Each row is a point on a tangle of strands that fork and nearly touch. The rows are in no order.
In the rows, zero is written as 100.
Two points are linked if the straight distance between their rows is under 112. Some points are linked to none.
diviv: [117 110 103 111 101  78 109  74  65  98 102 106  71  94 100 106 101 114
  85 108 124 108  97  87  79 110 110 108 133  83  95 105 115  94 104  97
 100 111 105  92  87  76 112  83  93 110  87 101  86 109  91  82 112]
Fevi: [114  75 131 125  92 104  87 101  83  84 154  84  82 126  97  85  91  88
 103 135 103  77 103  88  82  98 114 104  83 120 100 117 106 120 100  78
 109  96 115 119 117 117 107  79 105  63 101  73 118 102 125 129  94]
peb: [ 95 108 109 127  68  81 155 101 126 103  88 100  96 105  84 102  72  86
 120  96 100  91 119 135  82 107 121 120 114  99  99 102  93  95 110  87
  71  90  97 120 113  88 103  84  98 101  91 109 116 108  93  93  93]
Zani: [125  98 111 103  82 111  91 121  83 113 122  85  82  84 102  96  97 111
  97 121 122  84  99  90 127 106  72  98  88 124 119 126  83  84 114 108
 110  58  72  97  90  79 115  98  79 116 109  99 117  98 104 105  94]
Tivak: [112 100  73  98 102  72  80 102 100 111 128 100  88 106 100  94 146  82
  87 110  99 115 100  95  77 106 101  90  98  88  83  80 124 110 104 101
  80  95 109  98  92  85 107 110 104  94  94  96  76 116 125  79  96]
dadup: [ 92 105  60  87 117 116  82 107 108  96  86 124  88 107 129  88 133 104
  69  73  66  86 110  96 116  87 124 103  89  68  97  95 102  92  70  84
  83 140  98  80 103 107 101 108 125  71  94 100 105  92  90  86 125]
supus: [128 100 123  91  70 116 116  85 120  95 106  89 108 100  63 114  54  87
  87 128 106  92 113 124 102 112 100  94  91  96 114 104  86 107  84 102
  85 111 102 151 106 103 129 122 117 104 113 102 123 116  72  93  97]
Gitez: [ 90 116  54  72 100 110  86  91 119  78  98 118 107  82 135  94 130  97
  56  83 106  87  97 108 121  91 101 105 109  71 104 101 104  91  65 102
  69 110  86  83 120  93 121 106 113  89 107 106  85  81  91  86 148]
kado: [113  80 127  88 115 112  99  86  61  90  82 108  81 106 119 103  68 120
 108 120 124  90  68  92 108 115 133 114 106 135 114 104  85 110  97 110
 123  76  88  97  77  89 119  67  84 112 106 105 110 100 103 122 101]
vus: [ 96  75 119  83 110 118 114  84  86  90  59 112 100 114 117  92  81 104
  95 135 116 107  59  92 100 100 116  92  79 117 116  96  95 103  82  96
 108  95 109 105  75  83 138  90  84 100 102 111  99  86  93 133 105]
Mok: [ 98 129  74  69  88 113  88  84 135  88  62 122 132  69  99  99  85 115
  63 104 129 104 106 114 106 104 114  95 151  79 100  93  98  99  99 110
  79  92  77 106 121  93 128 105  99 142 120 122 104  98  54  90 128]
nizar: [ 83 129 116 101 106 104  90 120 117 120 124  85 109  87  97  91 111  84
 118  91  82 108 114  93 112  97  65 103  97 107 104  75  97  84  99  97
 102  56  90 114 130  95  75 106 119  84 123 100  86  89  97 123 114]
Fevip: [115  97 115  95  88 103  93 116 119  97  67 118 113 101  86 114  67  91
 106  97  99  62 113 104 125  83 121 108 131  95 107  98  78  59 114 102
 111  77 101 142 109  98 116 115  99 126 107 105 111 105  61 101 100]
molo: [101  89 102 113  82  92 110  77 102  87 107 105 100  96  83 117  89  97
 103  80  84 111 110  89  83 103  74  65  88  77 123 124 110 129 127 116
 101 137 101 124 109 116  89 139  96  83  93  81 131 101  99  75  98]
rero: [100 122 104  88 102  81  74 120  83 115 100 100  87 112 104 116 125  92
  86  88 105 103  75 103  85 135 131  99  92 107  67  47 111 107  70 107
 102  82  92  89 109  94  85 101 122 110 101 106  74  98  89 108  88]
Vum: [117 112 100  95 110  85  99  80  59 123 131  81  78  84 120  84  96  89
  75 114 130 105 118  85  77 129  86  94 101  94  87 117  98  96  86 116
 124 107  96  93 101  89 121 108 104 110 121  65  73 105 111  93  78]
dekab: [103 120  92  97 112 103 132  71  82 109 101  95  81  96 116  91  89  88
  87 108 113 122 131  93  65 118 101  96  97  84  80 116 105 112  94 112
  99 108 110  99 112 101 113 109 103  98 119  72  67  75  97  92  81]
Mobov: [100  87 111 118  87 102 113 100  90  86 146  90  93 115  98  99  75 108
 101 103 110  89 117 106 119 112  68  99  91 136 109 135 105 110  88 102
 121 120 112  99 109  92  82 102 102  92  90  87 118  89 117  90 101]
Mera: [ 74 118 115 125  71 119 127 106 128 119  89 101 115 101  98 101  82  92
 130  87  95  91  96 134 126 117  91 105  91 121  90  78  98  81 115 105
 107  80  68 110 119  88  93 117 100 122  96 119 131 102  95  94  94]
soli: [108  82 134 111 111  80  90  98  64  88 142  99  89 139  99  90  97  86
  81 127 114  71  95 100  88  97  96 114  80 101 107  95 102 109  80  85
 128  97 106  94 112  90 107  95 102  72 108  81 105  88 109 111 107]
piz: [ 99 119 103 103  98  84  81 111 100 104 136  80  88 109 106 121  98 115
 108  79  92  98 138  84  93 131 110  93 123 118  81 106 115  97 113 112
  91 118 125  99 111 114  81  93 120  86  94  89  98 125  87  90  87]
Sumu: [117  72 127  78 126 110  61 110  52  90  94 118  90 125 113  98  83 105
  84  96 115  72  64  94  90  83 141 114 101 111 112  84  88  98  72  89
 135  82  87  89  86  99 105  72  93 109 125  96 100 104 105 124  99]
dafod: [113  73 108 104  71  72 103 114  70  94 111  80  81  93  84  89  96 100
 107  95 119  98  53  64  97 111  82  98  78 105 115 122  98  91  97  90
 109 100  88  76  91 109  82  80  60 105 110 115 110 105 103 110  96]
tokas: [113  71 109 106  96 114 105  90  71  70 120 106  97 121  94 123  66 108
  96 122 109  86 114 117  93 114  96  87  80 132 118 137  99 132  84 119
 136 137 112 108  91 100 102 108 103  95  78  90 145 104 102  83  86]
Devi: [ 90 126  88  99  92  93 136  70 112 110  91  83  84  80  94 106  92  81
  78 105 122 127 113  89  92 100  85 103 101  68  87 115  94  92  90 102
  78  81  99 108 119  89 118 106 101 100 112  76  64  68  78  98 102]
Mamin: [ 96 104  88  98 128 130 111  85 123  85  74 136 136  96 107  86 118  97
  80 102  99 116 116 102 105  80  58  86 108  85 104 116  96  96 115 132
 123 108  95 116 101  70 110 132  98 115  89  87  85  71 110  87 118]
kaz: [ 82 102  87 115  98  66  88 102  89 100 114  90 103 129  96 119 105  91
  93  95 106  91 122 108  98  94 112 104 100  96  89  72 102  88  85 122
 109  84 108 101 133  80  85 102  81  90 109  93 122 100  86  93 113]
fugaz: [118  91  83  98  97 118  56 145 104 110 130  85  87  84 112 105 106 111
 100 108 113  79 108  96 131  81  71 123  83 123 110 120  74  94 106 108
 112  62  82  90  90  88  76 104 105 111 111 102  88  94 122  97  91]
mit: [109  97 111 122  66  94 153  97 102  90  82  93 102 107  98  95  76  98
 135 123 112 115  84 113  59 123 115  91 116 109  91  85 103  95 116 102
  84  62  93 109 109  70  98  71  77 105  83 103 107 101  87 108  85]
sivis: [ 76 107  81  66 133 105  96  80  95 100  84 119 116 118 113  96 109 106
  76  96  90 123 109  95  88  71  80  89 106  79 104 102 105 107  99 121
 115 136 111 105  84  95 108 133  92  96  99  92  78  71  93  85 108]
dasar: [100 101  67  81 111 119 101 112 120  75 116  95 110 106 129  96  99  87
  99 111 128  95  81 121 101 112  81  93  96 119 100  92 104 112  64 125
  98  86  99  86 133  81  88  97 102 106  98  94  86  90 112 123  97]
kel: [ 97 108 124 100 129  87  83  96  61 104  77 111 108 123  95 105  97 112
 100  95 108  94 116  97 110  78 126 113 128 114  98 104  84  80 119 119
 154  97 110 101  91  87  84  91  85 115  93  85  98  90  68 101 118]
Gof: [ 79 131 108 110  89 111 123  93 121 100 103 100 120  95  88  96 113  93
 120 111  86 128 104  94  98 112  70  99 108 103 101  87 113 106 121 116
  97  91  96 133 134 110 101 105 106 104 107 107  93  93 110 121 125]
kema: [ 97 107 110 112 119 129 123  76 126  83  76 125 122  98  94  82 107 115
 100 105  93 116 104 117 100  82  76  99 125  82 107 116 117 103 123 100
 112 110 107 129 113  78 105 111 105  97  82  86  73  81  70  89 116]
Duv: [ 87  98 102  70 113 124 116  81 131  95  51 118 112  78 109  94  67 118
  88  96  98  92 104 123 106  90 140 100 117  90 104 103  76  80 110  91
  92 101 112  85  68  96 134  94 104 101 107 126 117  96  72 105 117]
zeg: [ 95 119 130  95 113  64  70 105  70 138 136 103 109 115  79 111 109  99
  86  89  84  76 107 115  92  93 128 113 121  92  90  99  77  73 107  94
 133  93 126  94 106 103  87 109 111  94 102  84  93 124  80  82 115]
basof: [130  81 109 105  78  83  99 109  73 110  97  99  82  82  94  83  96  96
  93 108 124  97  68  66 115 101  93 108 103 100 125 120  77  74 105  98
  93  79  71  94 100  65 101  96  63 126 116 106 100 102  87 104  99]
Zonov: [ 99 118 101  83 100 113 118  66 140 101  63 116  97  77 105 102  80 121
  99 115 124 115  90 110 105 106 110  92 107 110 100 113  93  91 118 103
  78  85 102 126  71  88 129 105  82 119  99 124  92  93  80 111 112]
gol: [ 91 102 113  83 126 105  78 113 112 102 113  99 104  97 115  86  95  91
 112  72 101  97 118  86  97  94  78  94  93 106  92  82  90  87  98 109
 116  90 106 119 111  97  69 120 135  81 114  72  86  88  77 102  75]
lisu: [ 89 120  90 110  89  67  85 143  92 112 104  79 103  89  94 126 112  99
 119  78  79 108 114  93 110 112  92 110 103  94  86  74 102  82 108 102
 102  84  85  75 102 105  47  83  84 108 106 124 105 119 109  89 111]
bofa: [ 88 121  74 128  87  83  91 140 113 109 112  77 103  83  96 113 127  83
 135  98  85 114 104  90  95 104  82 101 105 103  77  70 111  90 118  90
  82  60  85  95  87  86  69  82  88 117 105 105  80 118 124 115 102]
Gibod: [104  96  71 110  75  96 117 115 118  84 100 100  88 101 110  99 100  88
  99 102 121  97 116  90 126  94  76 123 105 101  99 125  87  73  90 110
  97 111  91  79 117  77  95  96  78 106  93 111  99  70 118  86 114]
sura: [101  90 101  87  86  94  88  92  97  79  81  93  86 105  74 109  70 104
  85  79 130  84  78  88 112  90  76  83 101 102 113 109  73  68  69 103
 108 108  85  90 134  67  85 105  76 134  95 115 123  72  65  83  87]
Mol: [120  73  78  90  89 128  76 132 111  92  90 124 127  89 105  90 106 114
 111 110 101  76  84 104 118  78  80 104  95 105 128 104  90  81 122  95
 116  87  75 109  98  76  89 127  96 110  75 105 114 101 100  87  84]
Mutub: [ 94 101 127 114 112  65 110 104  62 126  95  98 102 121  90 110  93 108
 121  91 102 105 113  81 103  94 107 130 122 114  93 114  87  84 137 108
 141 119 118  96  74  98  77  89  78 107 112  94 100  89  93  99  97]
neb: [100 115 128  95  85  90  90 110 117 104  95 106  83  99  87 114  80 113
 103  79  92  78 121  84 143  70 136 123 117 102  98 100  73  61 102  99
 116  99 126 125 113 104 105 105 105 121  90 105 123  99  62 108 137]
tak: [108  86 110 138 109 105  87  85  74  95 112  91  93 117 100  90 110  88
 100 142  73  88  96  90  87 106 129  94  83  94  91  83 108 122 100  79
  97  99 117 123 109 133 125  96 112  72 120  79 113 121 115 134  80]
nane: [111  87  92 109 114 113  68  92  92 107 103 107 107  90 106  97 142  89
 103  84  60 126  89  94  74  91  90  58  95  93  89  91 121 138 126  90
  95 118 116  89  54 133  80 117 118  91  95  84  73 112 141  77  72]
vibo: [ 77  98  96 107 123 104  93 108  84  99  76 104 120 120 116 110 115  94
 107 102  53  86 102 113 106  98 138 122 100 109  90  82 111 126  89  79
 103 131 108  97  85 142  99  87 114  87 123 108 110 120 109 113 105]
zof: [ 99 101  91 101 128 136  87  98 113  77 109 112 122 101 131  78 128  88
  91 105  87  96 108  91 105  86  84  88  90  81 102 112 114 122 118 110
  93 127 113 111 115 114  97 110 128  62 105  71  70  93 106 103  78]
faso: [ 73 113 109 100 100 135 109 108 131 116  67 107 119  85 116  92  85 115
 120  97  81 100 102 126 123  94 102 114  97 138  94  96  87  99 124 108
 100  88  93 103  88  95 106 115 102 119  81 120 111 112 104 113  97]
gide: [108 120  86  99  93  87 132  82 117  98  99  69  80  69 101  98 110  94
 101  98 119 146 111  78 100 113  78 104 123  89  77 125 107  96 117 100
  73  80  98 116  97  91 121  93  78 118  89 103  69  79 120  94  89]
Fakun: [118  70 117  91 126 108  85  89  69 108 102 110  93 117 114  95  89 100
  77 111  91  71  88 120  93  87 108 109  81  97 116  90  85 102  63  79
 120  65  80 102 107  72 113 102 110  88 117  80 105  87  92 108 108]
divi: [ 92 112  90 110  90  78  85 140 114  97 134 103  95 108  88 120 108 110
 114  74  94  98 120  73 107 110  85 112 124 103  98  97  99  72 130 114
 104 111 119 106 123 114  67  96  98 114 100 118  94 105  95  88 106]
Kag: [ 87 129 107  94  97  80  99  96  86 111  79  96  60 105  81 102 132 100
  95  77 111 123  67  76  89 121 147  95  80  77  75  46 109  91  76  79
  83  94 101 100  95  90 107  97 117 123 101 112  73 101  82 103  93]
dulol: [ 92  85 101 113 112  81  65 112  97 105 112  93 115  88  98  97 121  98
 109  80  57 109  98  87  99  98  96  69  89  98 102  68 100 121 114  86
  92 125 103 104  85 152  82 115 117  91 113  92  90 115 129  89  81]
kupas: [110 113  70 103 103  66 109  95  93  91 115 100  93 108 106 100 132  95
  81 111 105 117 103  92  65 111  85  95 134  78  92  98 119 110  99 114
 100  87 103  98 116  72 107  92  74 114  98  88  77 104 121  77 118]
Luni: [112  84  93  87  99 125  67 143 112 109  86 108 125  97 115  85  87 103
 125 108 120  72  86 121 115  95 112 126 116 131 104  94  72  79 119  98
 116  65  71  89  84  82  89  92  90 123  90 116 109 106  91 108  93]
zinot: [109  94  90  97  90  74  75  83  92  99 134  87  68  85  86  84 154  85
  81 125 103 120 102  90  85 123 112  93  90  95  87 111 121 118  89  94
  69 101 105 102  75 140 131 113 108  94  94  85  91 119 161  84  91]
motud: [ 94 100 121  80 105 108 104  99 117 117  85  97  93  81  94 103  81  94
 111  86  52  88 110 116 101 100 127 104  74  94 103  83  92 114 103  73
  82  85 104 105  91 114 108 109 120  72 105 115 134 136  83  98  88]
gepi: [115 103 113 116  85  81  75  71  70 118 110  97  75  93  94  77 133  94
  90 140  87 109  99  93  63 126 133  88  80  99  87  88 113 109 108  93
  95  96 106 107  78 125 143 115 104  78 108  84 108 127 137 113  79]
gafo: [ 99 119  87  64 103  96 111  86 141  93  68 103  99  90  91 105  82 115
 101  84 138 134  88 100 109  91  76  99 113 101  95 118 104  89 106 110
  91 119 118  92  90  85 106 105  84 135  98 127  84  84  92  97 102]
dipi: [ 82  72  79 111  81 117 124 101 111  92  58  89  88 102  82 109 100 117
 133  92  64  94 100  89 123  91 101 104  80 104 113 115  94 116  97  80
  84 123 100  82  64 140 102  94  74 110  89 124 141  89 138 116  90]
senum: [ 96 112 127 107 127  82  76  93  75 118 105 112 101 125 101  94 109  98
  68 107 106  82 113  98  93  85 140 124 125  94  86  82  91  85  92 107
 134 106 121 104 110  99 110  97 113  93 110  75  81  94  70 105 123]
benob: [103 113 115 113 104  72  91 125  55 137 105  75  96 103  89 125 110 100
 111  68  94  96 113  71 117  96 118 115 128  96  86  94  81  78 116  99
 116  94 102  63  96 116  76  84  74 112 120 105  91 106  99  98 106]
peto: [105 129  98 107  99  97  69 118  79 119 154  75  84  93 123 106 107 111
  96  89  87  81 139  81 108 128 115 115 100 112  80  98 103  94  96  90
  81  98  86  84 117 131  92  71 128  88 111  87 109 119 123  98  97]
sezub: [ 73 101  84 101  78 102 132 109 127  79  69  95  85  89  95 107  83  99
 102  87 109 103 117 117 137  85  83 122  96  95 109 123  96  91  89 106
  80 118  78  86 102 100 113  98  73 113  74 120 131  75 128  86 122]
livem: [101 110 106 123  93  69 114  96  92  97 162  82 102 110  74 113  99 101
 102  87 113 105 129  89 101 112  64  91 102 101 104 132  98  98  95 119
 109 131 103  92 119 108  80 106 115  87  87  94  98  98 109  66 122]
sugo: [109 110  98 135  90 116  82 107  98 122 133  66  83  66 116 101 121 107
 119 110  83 100 113  89 115 125  99 107  83 110  93 114 109 103 115  74
  71  74  96  92  99 130 100  70 128  76  87  99 106 137 130 115  86]
dupev: [ 88 115  72 104 107  93 124 104  92 118  96 107  93 102 118  92 117  84
  97  84  86 100  88 103  96  95 101 116 112  79  88  93 114 103  66  86
  97 121  96  62 115 107  82  81 113  82 122 101  72  84 109  86 102]
Desag: [120 102  95  96  79  93 120  93 116  95 106  91 102  91  82 110  70  99
  86 115 118  93  90 110 112 129  74  93 124  95 114 116  90 101  84 115
  84 113  86 125 116  92 122  97  85 128 107 110 124 107  89  83 113]
lupes: [108 103 147  99 108  68  69 110  82 138 152  93 101 110  77 105 103  93
  97  89  91  82  97  80  92 107  95 104  91 105  96  92  92  86 100  80
 111 106 113  85  95 125  77 100 113  90 119  99  86 118  92  91  98]
Dofim: [115  74  95 111 114 145  86 102 109  79 107 117 101 106 112  90  96 100
 104  90  94 102 104  94  95  84  93  86  83 103 116 128 100 117 128 107
 110 122 107 102 106  95  85 117 111  62  65  79  97  94  91  98  73]
sikeg: [104 116 129  98  89  69  99  92  82 126  90  91  73 100  79  92 112  91
 100 104 100 100  80  83  93 114 133 114  91  80  91  66 105  83  83  75
  83  79 108 111  83 110 123  92 117  93 108 103  89 119  97 117 107]
vizi: [ 73  95  81 117 103 114  85 107 104  95 101 109  93  90 115 103 131 107
  94  82  46 102 106  91 127  77 110 101  76  63 105  88 116 103  91  81
  77 106  88  82  99 126 101  95 129  68  93 107 119 119 110 112 111]
lokep: [ 97 101  90  78  91  91 114  88 114  84  88  95  74  98  70 117  75 115
 110  89 136 107  94  94 109  98  90  80  79 100 118 113  94  93  81  98
  91 111 112 105  99  71  93 120  88 115  74 108 101  81  78 100  86]
Koli: [ 79  93 100 118 104 100  77 107  81  90  95 104 108  67 101 120 137 120
 104  71  39 111 106  82 121  94 112  90  96  83  92  81 113  98 105 103
  90 107  80  85  80 148  86  93 124 107  81 112 147 129  98 116 111]
Pib: [111  83  83 112  87 124  92 112 105  91  64 120 129 114 115  72  88 100
 134 119 136 101  80 116 116 102 111 103 115 139  89  94  96  85 121 107
 108  77  73  90  91  76 117  89  71 136  71 110 100  76  98  94  77]
gomo: [ 85  94 111  78 119 123  76 109 125  99  67  98 107  79 109  91  94 125
 115 106  68 100  91 100 115 100  87  93  71 129 106  86  91 106 111  87
  88  81 109  99  53 102 110 117 107 113  83 126  99 114 117 124  97]
digut: [100 111 128  91  98 121 109  93 109 110 112 106 114 116  82 114  67 100
  87 106  97  76 118 108 128  97 109 111 108 101 104  98  78  98  88 110
 109  96 104 151 119 111 112 119 117 110 133  94 121 101  69 112 101]
letub: [ 89 104  75  41 110 108 109  79 114  99  93 106 116 133  83 114  93 108
  86  81  91 107 105 113  84  80  87  72  79  75 105  92  92 122  69 108
 100 146 115  90  84  97 100 133 101 104 111 102  85  89  71  86  96]
rifu: [ 89  79 101  87 108 100 103  99  96  87  58  94 111 105  96  84 102  88
 115 121  98 115  85  86  84  88 104  86  71 108  99  79  87  99 110  99
  94  74  98 109  75  80 116 117  74  99  94  93  84  91 101 123  74]
dav: [114 105  87  60  96 119 131  63 145  80  77 110 103  96  83  88  85  87
  88 114 118 114  81 141  51 103  98  92 114  84  90 113 124 145 100  84
  86  94 110 124 113  90 120  91  92  97 104  96  59  90  74  94  94]
rud: [114 100  90  85 120 136 108  74 113  75  93 119  90  99 119  93  90 114
  92 104  88 104  97 121  89  91 120  90 107  77 112 102 124 122  92  94
  89 125 122 101 107 101 125  94 124  69  85  89  95 115  68  94 111]
pogoz: [ 98  94 120  93  97 107 109  91 122 116  59 120 124  93  96  83  60 103
  78 111 127  72  83 139 112  81 132 112 113 118 100  97  61  64  97  94
 102  75  95  98  82  63 129 101 101 116  87 122 120  84  74  96 113]
niv: [105  87 100 104  80 107 108 117 127  90  58 105 117 113  92  77  85 105
 131 125 131 101  71 116  75  94 112  94 117 116  81  78  94  89 135  95
  85  75  99 106 109  65  90  84  83 123  71 118  85  89  81  93  66]
Kisad: [ 99  93 104  79 102 119  81 116 119 120  90 117 124  89 115  81  88 103
  89  97 111  60  96 133 113  79 111 126 105 112 107  99  69  76 103  87
 112  79  95  83 107  82  94  98 119 109 108 115  99  84  68 111 120]
Ruza: [108 110 112 125  87  75 106  96  97 116 168  90 118 106  93 102 115  94
  89 122 118  91 126  69 103 101  64 100 111 110  97 126 109  98  99 108
  74 115 103 108 119 125 104  83 112  85 113  85  93  87 130  96 106]
pefu: [104 120  89 103  76  66 136  89 108 120 109  68  94  74 107 113  99  78
 115 103 106 126 120  99  70 127  92  85 105 108  79 109 112 102 115 107
  81  70  82  92  83  75  94 104  75 107 107  98  95 109 127 100  77]
kikug: [ 85 116 120 101  91  77  86 106 108  94  90  92  90 123  75 126  91 109
 110  80 102  95 113  83 124  80 113 109  90  89 103  67  92  77 104  99
  98  86 108 129 128  98  90 101  80 105 100 111 127  99  93 107 124]
rik: [ 85 112  78 119 125 101  96 109  92  94  79 103 115  94 108  99 134  77
  92 102  56 115 101  92 104  99 108 114 111  88  79  85 118 118  95  96
  85 101  95 111  92 133 104  98  90 109 122 109  96 118 123 120  92]
Sumom: [106 120 107  95 104 123 131  64 116  81  70  89  87 101 112 119  65 104
  90 106 121 111 121 128  76 130 116  86 112 105  81 110 115 117  82 125
 107 101 134 108 106  81 107  86 109  97  77  97  88 103  68 110 103]
pim: [ 96 103  94  83  92 122 120  67 124  71  77 108  69  88  97 117  62 134
  88  78  98 121 117 115  94 111 131  93  91  83  94 101 115 107  91  98
  90 112 127 120 108  97 123  96 118  91  87  96 117 102  47 104 109]
mefoz: [ 99 103 133 106 126  94  72 110  89 112 140 100 106 112  93  89  94 101
 104  67  92  95 105  78  94  81  71  80  86 116 103 100 102  94 112  99
 128 124 122  94 109 126  67 106 134  73 124  71  85  84  92  93  79]
Tubi: [ 92 108  72  84 109 113  77 100 123  81  71 127 124  85 122 100 109 104
  62 111 112  82 102  95 107  93 119  94 125  84 120  90 102  81  78 107
  89  89  79  97 117  81 139  99  85 109 100 118 109  94  82 103 141]
Lofaf: [111  97  73  60 131 109 100  85 104  90 102 122 102 112 101 100 102  92
  96  95  99 103  83 121  73  97 111  71  84  80 101  87 123 136  79 110
  92 130 120  93  95  92 102 127 125  67  87  96  74 101  80  77  80]
sis: [ 99  96 100  96  82  88 100 101  97  86 102  97  94  98  78 115  78 106
  76  89 118  91  64  97 108 110  84  94 116  78 130 106  98  96  69 112
  93 135  87  84 145 103  93  89  83 123 119 116 123 110  75  91 110]
bimek: [111  74 106 108  94 128  79 149 107 103 125 103 129 103 112 101 120  95
 116 126  93  85 101 111 118  81  72 117  70 106 118 110  80 103 122  95
 117  74  86 109  79  88  81 122 114  90  97  92  99 108 124 105  85]
pumu: [ 94  78 110 139 104  88  79 103  93 109 103  94 115  67  82 109 131  98
 122  84  52 100 107  90 118  88  93 106  95  98 104 102 108 112 126  88
  88 108  88 104  70 169  81 102 117  83  92 104 133 123 122 113 100]
laf: [ 97 105  82  71 108 121 127  77 107  80  99 100 109  99 119 105  72  85
  80 117 133  95  90 131  86 128 102  89 112 101  92  97 108 125  49 120
 101 107 110  90 128  89 106  82 105 102 104  96  89  97  76 114 103]
nul: [ 80 119  98 113 115  93  94  83 104 119 101 102 115  95 104 107 125 107
  98 109  73 135 117  98 111  92 105  96  98 102  88  82 111 121 123 131
  98 104 113 116 103 125 112 103 104  99 113  97  97 104 129 112 108]
firos: [110 119  95 113  73  69 113 122 105 116 140  75 116  91  98 111 126  97
 117 101  97 128 120  87  91 114  66  97 116 120  75  98 108  89 126 109
  85  69  86  90  80  77  81 101  83 115  89 100 100 109 137 112  99]
Luful: [ 87  87 102 108 111  96  94 112  81 115  89  98  99 120 114 121 105 103
 103  97  82  87 108 121 103  92 125 110  95 116 106  94  97 110  97 100
 109 104 107  96  97 106  95  89  88  83 103 100 124 108 110  97 112]
lofir: [105  90 100 136  77  95  93 110  66  98 183  98 113 108 104  90 122 109
  94 124 120 107 111  82  77 106  67  90  98 108 118 121 103 100 123 104
 112  96  87  95 112 118  81  79  93  82 101  76 113  89 137  99 126]
Kef: [ 76 118 106  85  98  87 106 114  89  88 114  97  93 111  87 122  99 101
  93  60 106 100  74 105  99 115  90  90  90  88  99  85 106  99  65 116
 111 133  99  65 148 119  67  95  94 107 117 116  93 101  89 104  94]
Puzek: [126 116 120 106 100  65 115  73  86 126 113  82  67 103  79 100 120  97
  93 101 109 105 107  90  74  87 127 116 121  61  89  92 121  87  89  68
  81 111 114  85  96  98 125  74 116  88  84 113  74 112 103 100 116]
nur: [ 93  79  86  93 100 103 127 119  97  89 121 112 129 118 104  98 108  79
  94 111 123 100  83 119  97  89  64  95  92 126 107 112 100 108  91 133
 117  95  91  78 107  73  66 100  90  99  93  98  93  98 130  92 119]
vavi: [107 106 109  66 100 133 128  59 143 103  85 112 122 102  84  76  85  93
 103 111 102 126  98 129  85  92  76  89 111  90 105 119 115 128 119  91
  91 111 113 125 106 104 114 115 117  93 101 100  82  88  70  93  85]
Bul: [109  90 116 139  72 108 126  91  81  80  69 121  90  97 100  75  84 111
 114 125 126 112  97 102 126 112  90 107  79 106 132 131 107  87 100  99
 121  88  87 111  91  76 120  99  87 112  68  89 115  79 118  96 118]
Zeru: [112  62  94  92 118 120 105 108  95  59 102 126  94 123 121 101  81 107
 102 108 121  83 102 100  93  95  87  91  86 116 124 123  98 129 110 118
 131 131 109 106  94 105 103 118  93 102  78  85 121  90 105  94  68]
tedet: [117 101 101 106  97 118 103  92 109 119 112  91  89  69 112  92  83  85
 117 105  75  93 111 113 103 109 100  95  73 103 100 119 109 116 100  79
  77  96  93  90 103 116 101  98 122  63 108  98 106 114 108  97  70]
mes: [ 84  58  95 119 100 107 102 114 108  84  95  97 101  87  82 115 108 118
 132  78  68 104  96  98 105  84 104  96  86 109 121 100 110 126 103  74
  83 120 105  94  62 146  72  87 105  84  80 126 134 122 117 108  81]
Bara: [103 107  90 116  76  82 136 117 105 101  80 102 101 122  89 102  96  94
 113  97 118  93 111 113 102  98 101 127 123 113  95 107  94  80 115 100
 104 100 107  98 107  66  91 104  71 111  91 113 106  89 108  83  95]
tomet: [109  70  81 116  98 100 113 123  72 100 109  91 107 114 105  87 121  98
 112 105 105 105  71 119  87  94  70  91  90 100 111 125 112 122 115  98
 113  98  92  69  96 103  74  78  89  85 105  93  96 100 136  92 116]
mafu: [ 99 103  94  83 135 134  87  75 109 110  93 117 119  94 127  72 135  93
 104  85  79 129  77  86  92  92  90  81 102  85  97  97 125 116 105  91
  95 122 116  97  68 123 102 108 129  85 114  82  53  91 126  86  88]
tofiv: [ 99 103 104  78 105  81  90 110  97  98 120  91  90 125  91 124  94 103
  98  85 129 100  61  94  91 134 109  99  90 114  79  65 117 105  67 112
 103 111 107  86 133 118  88  90  95 129 117 118  76 116  90 111  83]
davud: [102  69  93 123  97  76 112 105  64 112 109  73  96 102  94  81 106  89
 125  89  87 100  62  88  87  94  97  99  72 100 119 110 101 119  98  78
 114 102  79  77  76 113  59  84  83  76 118  86 106  97 123  98  98]
vozur: [ 87  78  71 101  94 104 124 113 129  82  38  91  92  93 108 100  95 109
 115  93  92  98 103 103 126  78 120 119 121  81 108 111  99  98  97  78
  72 137  85  88  79 123 119  83  75 116  82 128 125  96 111 100 106]
tedu: [ 86  76  96  99 121 108  89  98  86 107  66  96 108  77 111  92 120 100
 104  98  64 115  94  91  97  83  93  84  64  96 105  90  88 100 100  88
  97  91  84  88  52 104 110 128  92  94  95  96  97 113 138 108  84]

Follow the links from the first point to the second, and from the first to the third. Name the last point that the two ways share.
zinot / nul / dasar | sis
Koli / diviv / letub | Luni
Gibod / neb / Tivak | sis
nane / Desag / davud | Luni
lofir / dadup / peb | pumu

A fork is a point with three links, a tip a point with one. Leave the first point through the second and follow the links. Name the first fork or tip that comes.
sis / Desag | lisu
nur / dasar | dav
zinot / gepi | Mera
livem / Mobov | pumu

A fork is a point with three links. Follow the links from the first point to the second and name the forks in between, in order.
Mol / nul | Luni, sis
sezub / gafo | Luni
Sumu / vibo | sis
diviv / mes | sis, Luni
dulol / fugaz | pumu, Luni
Puzek / dadup | sis, Luni, pumu
Mobov / vozur | pumu
Kisad / dadup | Luni, pumu
firos / sura | lisu, sis
